Points, in no order, along strands that fork and pass close to each other.
In the rows, 128 means zero.
Two points are linked if the straight distance between their rows is under 162. Some points are linked to none.
K_541: [ 89 132 252 120 120 157 128 130 124 111 179 102 110 102  92  94 150 112
 118 127 130  46 109 114 190  61 145 138 175 102 124 132 135 117 133 190
 128 144 126  69 132 133 147 128  83 133 169 163 183 106 144 148 172 139
 110 133 159 101 113 159  98 176 139 101 115 141 182  93 163 171 105]
K_587: [146 156 101 118 153 128 137  99 144 139 112 176 154 109 156 133 117 161
 129 124  81 110 135 121 115 181 125 105  81 208 122 100  95 154 111 130
 144 127 181 161 121  95 120  89 169 115  96 117 128 163  91 186 134 104
 141 116 175 143  93 103  95 109 103 106  69  77 137 132  89 171 144]
K_178: [117 113 138 128 150 123 159 148 135 101 112  98 104  80 135 131 112  99
 107 121 151  61 165 147 196 121 151 150 100  58 120 109  84 134 126 175
 145 173 108  96 143 141 117 155 134 113 158 182 165 187  87 125 130 137
 180 117  88 127 125 107 149  82 177 118 181 142 162  85 193 158 174]
K_990: [ 96 110 203 112  91 150 138 137 144 118 142  96 105 148 143  87 118  69
 144 175 161  72 110 153 182  54 168 155 166  43 143 161 149  85 122 166
  98 150  86  77 140 140  95 162  98  97 186 163 191  97 122  88 124 129
 122 112 114  87 118 127 144 165 170 109 157 166 120  88 181  99 143]
K_898: [160 115  66 139 132  99 129  76 122 210 116 120 124 148 156 154 119 124
 193 169 173 224 113 100 120 138 142 136 120 112 142  87  97 148 135 105
 106 151 108 170 155 114 125 143 132  94  85 126 142 126  94  99 101 132
 131 108 109 169 177 135 151  65 155 154 152 112 112 107 172  77 156]
K_14: [113 115 167 127 117 159 125 159 119 103 150 121 127 113  94 111 136 127
 115  97 117 105 131 117 140 119 132 135 130 120 124 133 144 130 127 139
 109 143 123 105 137 139 164 109 107 157 135 142 132 113 153 139 135 119
 126 143 164 120 126 155  92 148 118  99 122 136 141 133 116 154 116]
K_296: [103 125 152 127 144 158 160 160 127 108 162 106 142 119 114 115 155 145
 113 100 156  98 133 121 112 100 101  96 108 135 117 148 171 150 155 126
 138 119 147 111 113 160 153 122 125 141 143 107 134 116 164 109 145 119
 128 155 148  65 165 119 122 172 116 136 138  97 110 132 118 142  81]
K_968: [142 105 125 111 136 140 138 103 142 137 102 136 133 105 158 136  93 139
 152 123  88 136 181 112 141 129 138 140  79 133 101  56 109 132 108 163
 107 146 156 110 174 119 111 108 124 116 116 142 153 171 103 167 123 126
 149 123 148 144 106 134  93  72 135  99 119 109 182 126 101 169 187]
K_174: [155 190 105 135 129 122  88 133 136 141 131 127 124 120 163 108 123 131
 115 180 107 118  73 145  56 166 105 109 132 205 155 129  90 120  97 103
 131 129 135 165 101  87 104 119 149 134  93  92 129  76  92 156 120 111
  70 106 130 130  90 152 110 122  94 124  79 132 146 119  89  82 135]
K_757: [124 112 133 141 117 152 132 169 130 106 134 106 109 113 116 118 134 123
 109  99 132 118 134 129 139 138 132 129 106  94 135 145 138 112 133 130
 115 141  98 128 127 136 150 119 125 154 131 134 118 130 141 116 138 100
 131 143 135 126 141 132 122 130 111 134 148 137 128 133 134 126 132]
K_106: [153 114  81 126 134 110 136  84 121 199 122 116 124 182 142 136 124 129
 184 170 148 217 121  92 116 103 132 125 131 151 131  74 118 164 137  74
 105 150 139 141 162 127 138 133 130 106 109 125 142 119  97 123 108 141
 137 117 139 147 173 136 124  94 158 133 143 109 109 130 140  93 154]
K_139: [134 163  85 173 131 101 117 139 167 124 131 130 112 156 164 170 150 138
  88 142 167 121  82 137  77 159 102 113 129 152 163 195 119 102 156 109
 142  65 118 190  75 103 117 127 147 124 112  96  71 100 136 107 125 109
 111 110  89 153 123 117 171 164  99 187 115 144  89 152 114  76  80]
K_977: [146 154  74 149 154 103 165 141 140 152 151 133 136 166 137 164 162 153
 103 114 180 130 106 112  77 103  90  97 118 160 149 183 142 145 167  93
 173  80 149 155  94 136 131 146 154 111 122  63 105 136 138 104 125 138
 124 144 128  96 149  97 155 177 124 180 118  76  74 157 109  94  65]
K_370: [156 143  98 119 130  92 138 131 128 134 127 166 146 202 103 166 147 145
 120 105 108 176 115 106 106 121 104 134 146 143 130 163 149 127 157  48
 139  97 125 132 127 133 164 142 143 133 120  87  95 138 141 136  94 144
 154 139 138 179  94 114 129 154 116 130 109 134  91 186 107 135  93]
K_561: [165 177  89 120 163 125 136 111 134 176 143 133 166 184 140 134 151 136
 134 170  82 163  83 103  90 116  98  93 135 222 132 106 112 157 151  55
 158 112 172 133 123 124 141 123 177 117 131  85 154 109 108 171 118 149
 143 121 173 121 124 131  80 151 113 110  73  91 113 154  82 115 103]
K_715: [125 116 140 121 127 121 160 147 132 126 118  94 107 107 140  98 116  82
 141 154 155 103 137 134 191  99 169 154 127  58 131  97  97 124 124 162
 129 182 101  91 160 146 110 166 114  98 160 177 169 154  83 112 113 144
 166 112 100 127 134 116 137  93 190 122 181 150 144  72 190 133 188]
K_131: [ 95 110 226 121 102 153 122 161 130  93 155 105 105 118  99  94 124 100
 122 130 127  69 116 134 182  76 149 156 152  55 135 155 139  94 125 169
 108 152  89  75 132 136 145 133  92 128 174 167 163 109 148 126 148 135
 125 125 143 121 100 160 111 161 137  98 136 157 156 107 159 148 128]
K_377: [117 144  80 182 125 109  96 148 135 105 106 120 110  95 143 154 134 126
  81 102 160 117 113 169 124 188 119 116 103  94 157 187  97  86 128 151
 123  95  90 198  78 120 119 125 156 137 103 129  67 136 157  85 139  66
 118 117  91 175 132 111 166 114  81 190 162 158 110 138 168  78 115]
K_665: [148 116  65 159 119 107 122 119 118 192 108  97 114 107 158 153 123 113
 159 154 186 190 121 115 132 143 144 136 122  59 152 119  90 105 132 136
 120 143  87 158 144 122  97 145 135 104  94 133 128 130 110  81 114 118
 140 115  94 149 178 131 158  67 134 163 167 133 119  93 181  64 145]
K_773: [ 89 134 206 114 103 189  83 138 139  87 159  77 103  97 137  82 128 116
 117 158 140  75 100 148 119 117 121 120 147 109 141 151 134  83 123 174
  98 120 105 115 101 126  90 120 107 143 149 125 140  67 136  92 153 111
  86 140 106  63 123 146 112 167 102 124 103 146 173  81 135 112 114]
K_105: [151 151  79 156 129  96 143 134 158 156 143 133 121 181 154 187 160 141
  98 135 177 145  93 117  72 113 100 116 130 143 156 189 138 109 170  94
 143  63 126 168  91 117 119 137 148 114 119  75  93 118 132  97 119 139
 121 135  95 133 142 120 175 170 120 173 123 122  81 161 107  73  71]
K_168: [124 103 153 128  71 153  84 156 119 121 123 109  89 136 142 104 106  88
 137 161 133 161 116 153 115 127 163 167 142  60 143 167 143  51  99 142
  92 140  67 118 129 126 102 144 104 136 145 136 121  96 137 105 106 111
 102 113 108 150 125 161 131 107 111 113 138 169 133 119 133  75 165]
K_766: [135 126 134 113 141 151 148 112 140 128 116 148 146  79 147 123 106 145
 135 110  85 107 161 126 138 155 129 122  77 171 111  82 105 138 113 167
 117 141 170 136 150 117 118  98 141 125  98 136 139 162 104 179 138 103
 129 131 169 128 105 135  89  92 117 100  97  94 181 126  91 177 162]
K_649: [131 120 125 107 122 146 134 117 122 172 141  80 133 125 145  80 122  92
 167 164 110 166 121 108 139  90 145 132 137 137 131  75 107 136 113 133
  94 164 133 105 165 130 117 138 105 122 136 147 183 100 108 142 126 122
 131 138 152 107 163 151 101 110 176 115 138 129 147 101 125 111 171]
K_670: [149 137  97 132 116 125 120 110 145 185 143  94 121 176 152 145 141 112
 145 165 154 168 105 108  68  96 119 114 137 168 159 127 150 127 143  84
 111  99 134 145 125 111 113 129 137 112 125 103 157  83 114 111 116 132
 104 126 126  91 172 144 137 147 138 136 121 112 102 136  96  57 110]
K_717: [112 115 173 130 110 124 160 151 141 122 123  93 101 126 145  86 124  65
 149 169 175  76 118 150 199  67 178 154 152  61 142 136 127 112 117 152
 113 181 103  81 159 149 108 161 102  89 180 181 189 127 100  98 114 132
 144 107 113 105 124 118 142 135 190 118 181 165 127  80 190 115 174]
K_547: [ 96 129 244 119 151 142 165 114 134 119 157  97 124  75 100  88 154 115
 114 127 127  25 129 135 209  71 146 151 174 133 129 107 120 152 118 192
 157 165 140  66 143 149 143 147  92 131 150 200 179 151 100 180 176 131
 115 126 160 112 109 164 100 148 151 103 122 131 202  90 157 192 116]
K_601: [116 116 175 104  85 159  84 121 115 150 162  95 117 153 133 101 118  92
 158 167 113 143 104 113 113  86 153 139 167 117 138 131 150  93 104 153
  84 138 107  92 140 117 109 122  88 130 162 126 188  51 151 123 122 140
  98 137 136  82 148 169 102 150 148  99 119 153 146 111 109  95 129]
K_150: [155 161 115 108 110 122  92 103 132 177 154 120 140 203 141 150 136 112
 143 182 105 173  82 109  51  93 113 113 163 190 150 122 144 129 140  68
 109  95 137 133 129  94 131 126 141 116 135  90 167  68 116 136 107 163
 100 117 130 107 145 162 112 145 130 102 100 131 112 158  81  79 101]
K_403: [ 92 130 180 130 118 183 122 151 141  96 163  93 119 107 130  99 142 136
 107 124 156  81 113 141 106 117 113 101 112 113 138 149 154 116 149 152
 118 109 115 127  95 133 129 116 120 146 149 116 132  93 153  94 160 102
 111 144 123  61 157 128 122 183 103 144 132 124 128 102 124 125  87]
K_529: [143 104 111 110 113 139 130 109 128 164 114 128 122 133 150 112 104 112
 167 149 125 186 155 111 144 117 152 145 110 102 120  68 107 129 112 134
 101 174 104 116 168 122 124 140 107 114 125 148 155 131  99 131 109 139
 139 119 134 151 149 143 103  71 167 114 145 122 144 110 131 125 192]
K_917: [109  54 109 122 188 113 164 105 120  74  85 159 165 108  80 159 115 166
 117  51  90 136 218 142 177 163 127 141 121 134  59  90 169 168 112 123
 190 140 174 105 138 163 136 114 154 145 128 131  98 204 174 157 152 176
 128 145 123 126 125  58 164 123 150 121 157 116 129 146 125 200 139]
K_724: [112 152 179 155  75 148  33 144 111  58 134 140  94 114 101 100 120 137
 116 129 135  92  98 165  79 167 116 121 155 139 134 172 139 106 115 147
  93 102 115 151  91 101 124 100 104 150 114 127  75  82 149 101 125 109
  73 114 105 116  95 162 105 169  60 119  97 159 130 139 115 132  96]
K_182: [135 102  98 154  95 127 113 131 120 162 111 103  90 135 162 142 131 104
 163 174 183 193 117 129 148 129 164 159 139  40 156 144 133  69 131 138
 106 141  63 152 143 122 101 155 114 107 126 131 114 129 131  78 100 123
 127 110  93 144 173 135 171  92 134 151 175 147 102 108 177  62 157]
K_707: [123 114 183 124  62 138  70 131 105 130 150 142  99 202 112 153 114 107
 131 135 120 158 122 120  91  99 157 155 163  94 137 169 174  78 107 124
  85 116  84  99 135 110 150 121  92 136 154 117 127  73 168 116  94 152
 103 119 124 138 137 178 113 148 117  93 121 165 103 157 112  98 114]
K_976: [ 97 117 163 114 163 168 168 128 154 102 140 134 160  17 137  83 138 133
 108 104 131  58 146 148 177 164 120 109 101 153 110  81 101 167 131 188
 145 146 178 117 132 127 119 118 134 139 109 170 130 170  91 200 181  94
 145 137 147  94 124 116 133 110 129 110 116  94 195 100 122 213 123]
K_56: [127 100 181 107  67 149  80 111 109 153 163 134 116 193 124 120 111  93
 178 169 119 177 111 109 116  87 167 150 176 105 143 135 168  88  94 138
  81 137  83  92 153 111 130 130  74 120 173 129 170  51 170 118  93 163
  91 110 136 114 161 173 112 139 158  82 131 156 104 139 127  95 137]
K_310: [122 136 180 133  70 132  56 130 122 102 145 134  97 191 124 160 117 122
 108 137 130 131 116 149  63 128 143 147 157 119 141 190 165  75 121 122
  92  83  86 128  98 108 139 120 109 139 131 111  94  75 154  93 100 134
  87 117  93 138 119 179 129 168  84 116 109 176 105 174 103 102  97]
K_466: [119 182 108 157 151 135 111 148 127 125 128 161 145 124 140  94 157 150
  98 148 127  93  65 133  77 185  93  78 136 211 139 160 122 165 137 107
 153 106 155 162  87  92 145 116 151 142 117 111 111 111 114 162 141 117
 124  99 150 111 106  97 112 166  90 146  61  82  93 120  86 125  84]
K_967: [138 168 152 124 100 149 123 127 116  90 119 175 135  20 149  86  95 148
 137 129  98  90 128 153 100 173 116 116  91 166 115 119 110 107 105 191
  95 132 182 163 117 102 108 107 123 130  95 139 125 134  99 167 137  97
  90 122 157 120  70 143  99  73  84 106  86  93 200 105 101 146 174]
K_679: [162 122  84  99 157  84 141  90 150 121  99 201 163 169 126 186 115 181
 143  93  69 160 149 112 131 173 120 139 118 154 117 123 122 143 138  81
 166  98 152 148 123 104 141 104 165 124 108  95 106 175 117 162 117 139
 171 137 130 205  71  76 123 124 116 128 107 119 103 164 111 179 131]
K_716: [120 174 118 162 133 122  99 144 153 107 134 144 117 148 153 121 150 145
  92 144 153  95  71 144  62 175  99  98 137 182 156 176 132 132 146 109
 142  79 123 173  74  94 127 124 141 139 119 104  88  93 130 122 134 110
 103 106 107 123 118 109 129 176  86 166  86 119  84 143  93 107  76]
K_274: [106 127 207 116 162 152 174 117 150 113 153 106 140  37 133  83 143 114
 109 121 121  43 141 149 191 114 136 136 130 148 128  80 100 158 129 189
 147 161 163  92 142 145 121 140 122 130 123 185 158 174  76 195 178 109
 135 138 148 104 118 145 114 119 148 108 113 109 217  89 139 202 132]
K_271: [132 125  45 151 160  82 140 138 113 132  99 148 156  87 103 177 119 165
  94  65 158 115 167 148 180 190 108 124  94  97 129 152 114 145 121 160
 143  95  93 187  85 114 129 127 167 137  95 138  86 185 158  86 155  92
 167 133  84 168 133  80 158  86 104 183 173 135 107 143 190 122 109]
K_22: [133 127  66 134 171 127 157 147 128 134 114 105 144  60 126 143 126 144
 103  80 154  94 159 132 163 184 112 109  70 102 124 105  87 143 128 172
 153 130 119 149 124 123 113 127 168 138  99 150 128 171 129 109 157 100
 174 131 104 116 151  86 144  69 115 156 166 114 138 104 172 149 129]
K_899: [107  92 149 116 189 143 186 118 140 109 119 104 136  91 122 129 131 130
 102 103 103  90 188 127 185 128 132 133 120 125  91  56 112 163 141 144
 182 152 165  77 171 178 126 136 131 141 146 171 146 189 125 162 158 154
 161 134 124 109 142 116 147 113 174 118 145 126 159  95 129 204 146]
K_881: [113 132 168 136  78 164  91 149 117  52 126 165 123  47  87  80 122 136
 122  98 103  86 124 163 144 168 124 124 120 120 130 144 129 124 118 168
  97 143 129 148 108 109 150 100 109 156 104 164  92 130 124 140 153  94
 100 127 147 128  96 144 108 125  97 111 109 120 165 125 118 162 127]
K_100: [156 154  81 126 104  73 117 128 138 130 107 190 132 162 129 194 124 145
 110 104 101 167 123 133 123 166 119 143 122 110 137 170 108 117 147  80
 128  93  95 182 106  94 150 126 145 146  96 103  72 152 120 126 101 110
 158 135  97 241  85 103 172 121 120 157 120 160 106 170 134 122 115]
K_114: [120  77  73 115 205  91 166 111  97  85  75 154 165 138  59 169 132 174
 122  42 112 147 193 137 167 147 117 135 131 143  71 129 172 181 108  95
 195 132 158 121 113 165 133 131 162 132 122  98  63 191 167 130 129 177
 128 161 120 133 125  47 165 128 139 155 157 117 105 162 143 168 119]
K_123: [112  65 110 135 182 104 154  82 133 110  73 151 148 113 116 184 105 157
 131  81  84 139 212 119 163 170 129 145  98 117  51  57 154 161 120 130
 178 137 179 105 168 156 122 103 154 129 126 133 135 207 165 156 147 177
 152 137 114 132 119  77 151  99 146 123 155 115 136 127 114 196 155]
K_47: [152 172 108 141 100  96  94 140 141 111 117 167 115 144 141 151 127 129
 104 124  99 137  98 147  80 176 118 136 134 136 153 174 104 100 130  87
 122  96  97 180  98  90 144 125 135 142  91 108  82 121 119 129 107 104
 115 112 103 208  87 128 156 129  99 150 101 171 110 160 110 107 116]
K_118: [140 128 139 126  68 131  74 136 111 129 117 137  93 126 145 117  88 106
 135 156 117 169 119 164  69 148 146 164 138  94 147 160 123  57  81 126
  96 143  84 144 124 106 103 142 106 140 107 121 109 115 114 111 102 107
  84 112 106 185 103 167 134  82 100 111 119 175 151 132 120  69 175]
K_410: [127  99  68 129 192 105 188 130 104 139 104 110 133 147  97 160 149 158
 122  83 146 142 177  95 149 122 101 114 109 138  89 108 143 178 135  96
 181 146 169 116 154 192 128 132 145 131 132 111  95 169 151 119 124 160
 157 153 140 100 156  96 146 118 140 154 153 111 108 135 133 148 117]
K_238: [ 90 149 223 125  76 177  38 130 118  64 163 124  90 105 104  97 126 137
 120 135 143  77 104 150 102 133 123 103 162 131 119 153 135  95 127 179
  96 107 118 127  91 105  95  93  89 151 146 129 100  64 167  98 137 129
  69 127 111  74 114 161  96 183  76 111  90 148 157 114 131 143  97]
K_261: [154 180 118 124 124 118  84 127 141 150 148 124 127 168 156 133 134 127
 119 188 109 133  70 131  50 139 104 117 153 200 161 142 125 114 130  82
 128  95 121 154 105  84 110 119 145 130 116  82 136  64 110 135 112 140
  85 106 114 114 110 157 118 150  99 121  85 147 123 145  79  81 100]
K_973: [167 128  80  96 152  78 146 119 132 118 107 198 174 186  96 177 137 171
 131  84  82 186 125 115 134 151 108 143 142 136 125 161 128 144 157  51
 163  94 128 149 111 126 153 134 155 139 116  81  75 162 137 144  96 151
 174 156 130 213  73  81 146 150 125 147 114 130  92 183 112 163 104]
K_286: [138 101 124 154  90 121 125 139 122 163 118 121  90 169 140 148 130 113
 157 149 171 197 137 113 143  99 157 159 140  60 151 147 172  92 138 108
 101 141  62 128 143 139 143 153  95 113 145 122 108 123 153  93  96 140
 139 119 105 140 167 144 157 122 137 137 168 142  75 137 151  85 149]
K_450: [149 133  57 138 146  60 149 123 127 157  99 173 144 162 106 208 134 162
 112  86 146 166 137 109 150 157 113 142 114 111 125 161 120 146 145  91
 145 105 118 167 104 128 136 135 156 132 102 102  79 166 136 115 117 129
 175 150  93 209 113 101 169 112 130 174 143 137  86 162 158 113 104]
K_878: [141 111 128 107 147 127 139 109 125 136 124 149 163 173 100 154 125 147
 133 106  76 152 156 103 122 113 122 126 132 187 107  95 134 158 118  88
 136 139 173  85 158 157 154  97 146 131 127 120 122 151 130 167 110 152
 138 138 184 151 115 146  78 140 128  79 102 108 116 159  93 169 118]
K_929: [148 100 142  90 101 136 127  93 129 158 135 139 137 133 146  66  88  92
 212 194 108 202 139 130 156 104 163 162 132 108 120  61 111 121  87 160
  92 173  99 111 171 124 121 160  75 103 148 155 176 118 113 129 100 150
 116 109 141 166 140 148 102  74 199  95 154 122 140 113 151 144 220]
K_67: [101 115 173 110 124 135 177 140 127 135 161  82 119 134 142 100 134 108
 141 142 149 103 139 106 159  36 154 129 154  92 136 117 153 138 152 134
 143 139 132  66 153 170 133 154  92 111 180 151 185 108 135  91 135 153
 158 137 128  56 169 134 147 161 181 127 159 134 111  93 151 125 130]
K_564: [160 163 117 102 130 128 112  98 119 178 141 137 162 207 119 139 136 125
 147 162  77 180  96  98  88  86 112 110 155 198 124  98 127 148 138  59
 121 114 156 110 145 117 149 116 158 118 135  93 157 103 118 164 103 163
 132 125 175 137 130 155  77 136 126  74  91 117 118 172  90 118 103]
K_303: [110  99 186 131  78 160  97 167 126 101 136 106  93 136 124  97 110  90
 124 146 126 114 119 147 155  99 160 159 142  40 138 168 151  62 117 160
  94 142  65  96 129 133 126 139 101 126 170 148 135  95 152 102 122 121
 117 120 122 125 112 160 124 144 124 107 140 169 135 113 144 112 145]
K_644: [153 160 120 125  84  98  75 135 126 121 112 152 102 125 161 145 103 112
 120 148 118 149 109 163  52 166 126 148 128 122 151 165  97  71  99 105
 115 119  96 169 104  90 102 139 123 137  83 103  93 124 106 124  99  95
  87 103  90 217  81 152 158  93  91 135 111 185 142 146 118  73 157]
K_260: [115 128 106 166 120 133 114 164 129  94 123 119 110 113 122 125 140 137
  91  90 152 116 118 151 131 169 122 116 103 110 140 172 133 115 132 134
 118 117 100 170  96 125 149 117 144 148 124 128  89 140 149 104 142  80
 122 133 116 146 138 111 144 136  87 169 152 142 105 146 142 106 116]
K_771: [139 132 155 120 121 148 122 131 119 127 141 144 144 128  95 127 132 138
 121 110  85 119 134 112 121 130 129 125 124 173 119 115 133 146 114 124
 108 146 151 115 143 134 156  90 133 142 112 133 129 122 131 159 120 123
 121 133 182 136 114 157  75 139 120  84  92 119 139 145  96 156 118]
K_912: [100  67 151 133 174 124 160  94 142 103  84 142 135 100 120 166 110 135
 121  97  78 118 211 120 187 143 140 151 112  95  67  45 145 142 132 141
 176 144 171  80 188 166 131 130 129 138 156 166 149 209 156 158 150 187
 160 126 113 129 114  97 159 102 184 113 152 123 156 110 120 214 166]
K_592: [146 116 102 114 141 123 143 103 132 173 113 121 140 171 129 141 123 132
 150 130 104 177 147  95 120 110 129 117 111 171 115  69 116 163 127  86
 120 155 156 106 157 143 138 110 142 123 117 129 141 136 107 151 111 133
 147 131 157 142 144 139  91 112 145 104 124 111 122 132 103 127 147]
K_297: [130 100  70 128 178 103 182 106 104 158  95 100 125 144 116 157 133 147
 138 117 141 166 173  88 156 123 125 115 110 114  91  61 123 183 150 106
 174 153 168 106 177 196 128 130 130 123 131 133 116 166 126 113 126 173
 170 146 126  99 172 116 140  91 163 147 157 116 112 103 133 144 136]
K_755: [123 125 109 108 156 128 157 102 124 183 147  57 142 122 151  78 135  95
 175 179 120 168 131  96 148  72 149 113 141 163 117  42  99 181 144 114
 118 147 178 101 173 159 113 134 108 111 138 161 188 113 107 135 133 131
 165 140 151  76 190 140 120 126 187 141 151 106 143  99 133 122 167]
K_927: [159 162 100 109 139 115 139 118 137 161 170 142 155 197 131 165 162 137
 110 133 149 150 108 114  46  64  97  95 140 163 152 168 148 135 167  74
 163  82 144 128  99 144 138 153 153 111 128  69 128 101 124 103 110 173
 100 150 135  86 161 132 134 183 132 148 104  78  71 164  83  95  52]
K_616: [125 148 152 133  71 149 101 134 113  44 108 192 127  15 116  78 101 149
 137  98 104  85 133 174 116 183 124 123 105 130 118 142 122 113 115 192
  94 126 156 166 102  97 125 107 108 141  91 164 100 138 104 150 148  92
  97 117 142 130  65 130 114  85  79 116 101 103 187 126 113 155 150]
K_122: [132  94 129 103 144 136 143  96 138 156 103 123 140 126 158 117 100 120
 159 142  97 161 178 105 157 106 151 138 100 124  96  27  99 148 116 146
 118 161 142  89 183 137 116 131 109 114 130 158 160 154 100 150 122 150
 160 118 136 137 141 140  99  85 172 109 140 119 160 107 116 166 189]
K_222: [139 126  43 141 169  61 153 115 120 144  90 182 170 128  98 208 111 181
 112  62 139 126 158 133 176 187 109 132 106 122 116 150 115 166 125 130
 158  83 117 177  80 114 125 121 172 130  91 111  82 176 150 102 136 120
 174 142  78 196 108  65 166 101 119 179 149 126 101 151 179 123 103]
K_700: [110  97 167 125 134 116 172 160 125 107 111 127 107 144  98 115 132 111
 121 133 142 104 164 117 213  68 153 157 152  59 117 110 150 133 130 126
 150 165 100  61 171 187 154 162  84 115 201 179 139 142 144 111 118 185
 171 116 121 119 133 137 149 128 189 103 177 162 106 108 158 169 164]
K_55: [131 133 179 133  66 154  73 153 108  65 132 146  95  84  96  90  97 122
 124 120  87 108 125 161 110 146 141 152 135  87 134 163 129  78 102 165
  90 142 100 135 115 117 139 116 100 156 109 150 101 109 137 120 125 109
  84 129 133 154  86 172 106 121  87 105 110 157 162 129 124 127 149]
K_386: [ 98 116 142 122 156 169 160 149 133  94 141 133 159  54 114  81 151 144
 106  93 139  78 131 141 167 165 112  98 111 154 112 108 123 174 134 154
 140 148 159 127 124 129 142 109 133 157 119 154 114 152 122 176 173  92
 143 137 163 104 139 113 120 138 122 117 124 105 150 111 122 186 107]
K_620: [137 138  80 124 153 124 152 107 125 200 144  64 143 140 153 106 142 108
 173 172 136 170 126  97 114  79 131  92 122 190 128  64 110 183 150  94
 122 131 186 124 157 149 111 116 132 114 125 129 189 103 112 134 136 116
 149 143 161  62 192 138 116 140 160 143 136  94 130 116 113  89 142]
K_408: [135 173 101 132 184 141 140 138 126 151 142 155 170 145 130 110 164 147
 115 148 107 119  83 114  93 157  94  80 133 232 131 132 118 179 146  85
 169 119 182 141 105 125 146 114 172 128 129  96 132 126 119 183 136 132
 146 116 180 105 121 102  86 163 105 128  60  60  95 136  85 145  86]
K_59: [ 98 120 212  92  96 149 125 109 133 133 166  93 118 146 143  80 124  73
 151 176 135  77 103 125 171  51 168 146 190  82 137 140 139  95 110 181
 100 141 110  66 139 126  94 154  81 107 187 160 221  64 130 105 144 141
 108 134 131  79 127 147 122 174 173 105 134 157 139  84 166 113 135]
K_795: [138 141  51 176 140  99 130 148 130 157 108 110 126  90 134 175 136 140
  86  98 174 119 127 138 143 174 107 115  94  83 153 174  90 107 129 152
 138 102  95 187  97 121 113 126 169 126  90 129  84 158 154  72 151  87
 148 126  91 150 153 105 163  99  99 191 173 139 110 120 182  78 102]
K_745: [131 101  61 126 202  87 172 127  98 114  89 133 146 163  71 169 152 168
 127  64 143 149 165 107 148 122  95 132 123 154  88 151 162 179 126  81
 185 128 162 121 128 175 133 147 151 118 128  86  69 172 157 118 114 165
 144 166 132 121 132  72 159 138 132 170 142 105  97 173 141 155  98]
K_692: [109 114 180  93  85 147 106 106 124 155 163  98 123 140 142  66 112  61
 185 199 119 134  88 126 155  80 161 150 184 102 139 126 130  90  97 176
  88 151 110  83 158 123  89 158  71 111 183 153 214  58 141 123 128 142
 102 133 140  98 134 153 119 141 182  92 135 157 142  99 150 110 158]
K_607: [136 105  98 154 116 103 151 137 112 175 122 108  99 171 139 158 136 137
 153 132 190 190 144  87 130  82 138 136 137  83 137 137 164 129 154 100
 129 130 108 126 147 160 141 147 106 114 137 105 111 134 143  82 102 148
 148 142 112 107 176 134 165 124 146 148 171 118  77 143 144  91 126]
K_428: [143 183 116 127 121 141 106 134 121 140 129 124 135  80 159  91 119 125
 120 159 108 110  96 142  74 168 115 101 106 189 135 113  91 120  93 137
 116 156 148 161 111 107 101 109 149 137  95 110 142  97  92 158 137 101
  72 125 147 113 103 148  96 102 104 121  90 113 173  94  92  94 160]
K_321: [146 121  99 145 120 128 139 142 129 167 135 102 108 162 140 145 144 127
 131 126 165 157 128 103 100  97 127 119 122 129 144 138 150 125 148  95
 116 117 127 129 135 135 137 126 130 125 126 107 134 115 133 105 118 123
 128 139 128 103 167 131 135 137 127 148 144 120  99 132 113  77 113]
K_708: [143 152 117 117 119 104 129 130 124 145 150 152 146 211 107 168 155 132
 119 112 130 164 116 110  72  85 108 126 144 144 137 173 168 119 161  62
 134  82 124 114 120 136 164 150 137 118 131  77 121 114 147 121  96 163
 125 140 130 131 128 132 129 165 117 124 111 110  78 188  97 119  73]
K_748: [166 156  86 113 143 107 134  96 146 134 109 190 148 138 149 160 116 165
 130 113  75 132 130 112 108 183 118 118  96 176 132 120 101 137 124 107
 151 107 150 168 122  83 134 103 167 120  93 104 119 164  94 167 128 112
 154 116 150 183  73  93 112 110 108 122  75 107 126 151 103 160 140]
K_570: [ 87 121 109 164 135 127 134 157 101  60 122 152 146 129  92 118 148 157
  92  62 171 123 117 168 136 135 100 105 123 127 130 204 184 161 142 133
 131  88 122 174  73 131 166 138 142 136 154 103  67 142 181  92 158  86
 121 138 113 123 151  75 158 184  93 165 172 114  78 180 135 126  79]
K_935: [120 172 125 135 125 161 110 148 127 108 128 141 131  37 149  76 121 127
 113 129 128  89 103 150  94 192 119  94  91 160 130 117  87 119 108 170
 115 148 150 163 100 108 109 109 139 145  94 131 122 121  98 153 154  86
  83 122 147 108 103 129 112  96  88 130  95 102 173  84 109 122 148]
K_27: [ 89 113 144 133 172 167 177 164 125  88 151 101 145  77 109  87 162 144
 108  93 166  81 132 132 154 129  91  97 112 137 113 130 152 168 151 135
 155 133 153 115 125 153 151 123 130 151 145 131 121 140 151 136 166  98
 152 144 146  75 161 100 140 154 121 137 154 111 125 123 137 164  96]
K_792: [105 105 145 128 185 134 177 116 146  97 111 101 123  63 135 142 125 119
 102 105 127  48 182 145 194 141 133 144  97 100  99  75  92 155 128 185
 169 151 145  97 156 144 119 149 139 126 141 181 168 211  98 158 151 146
 177 121  90 110 129  95 157  81 176 116 159 129 191  88 170 198 156]
K_559: [122 151 169 152  74 120  43 142 119  69 124 140  92 152 119 131 114 125
 110 135 123 110 100 175  67 161 132 149 164 134 144 190 141  88 120 119
 101  86  96 156  89 101 132 115 109 144 108 117  69  86 141  97 103 104
  81 111  92 159  88 170 126 167  60 123 103 183 111 172 112 116  99]

A fork is a point with three links, a tip a point with one. Leave the first point through the second and follow the links. Name the first fork or tip that comes.
K_105, K_139 => K_150
K_59, K_990 => K_297
K_139, K_105 => K_529
K_150, K_261 => K_55

A fork is a point with three links. Follow the links from the first point to the second and name the forks in between, in order.
K_106, K_977 => K_150
K_973, K_755 => K_529
K_174, K_649 => K_150 > K_529
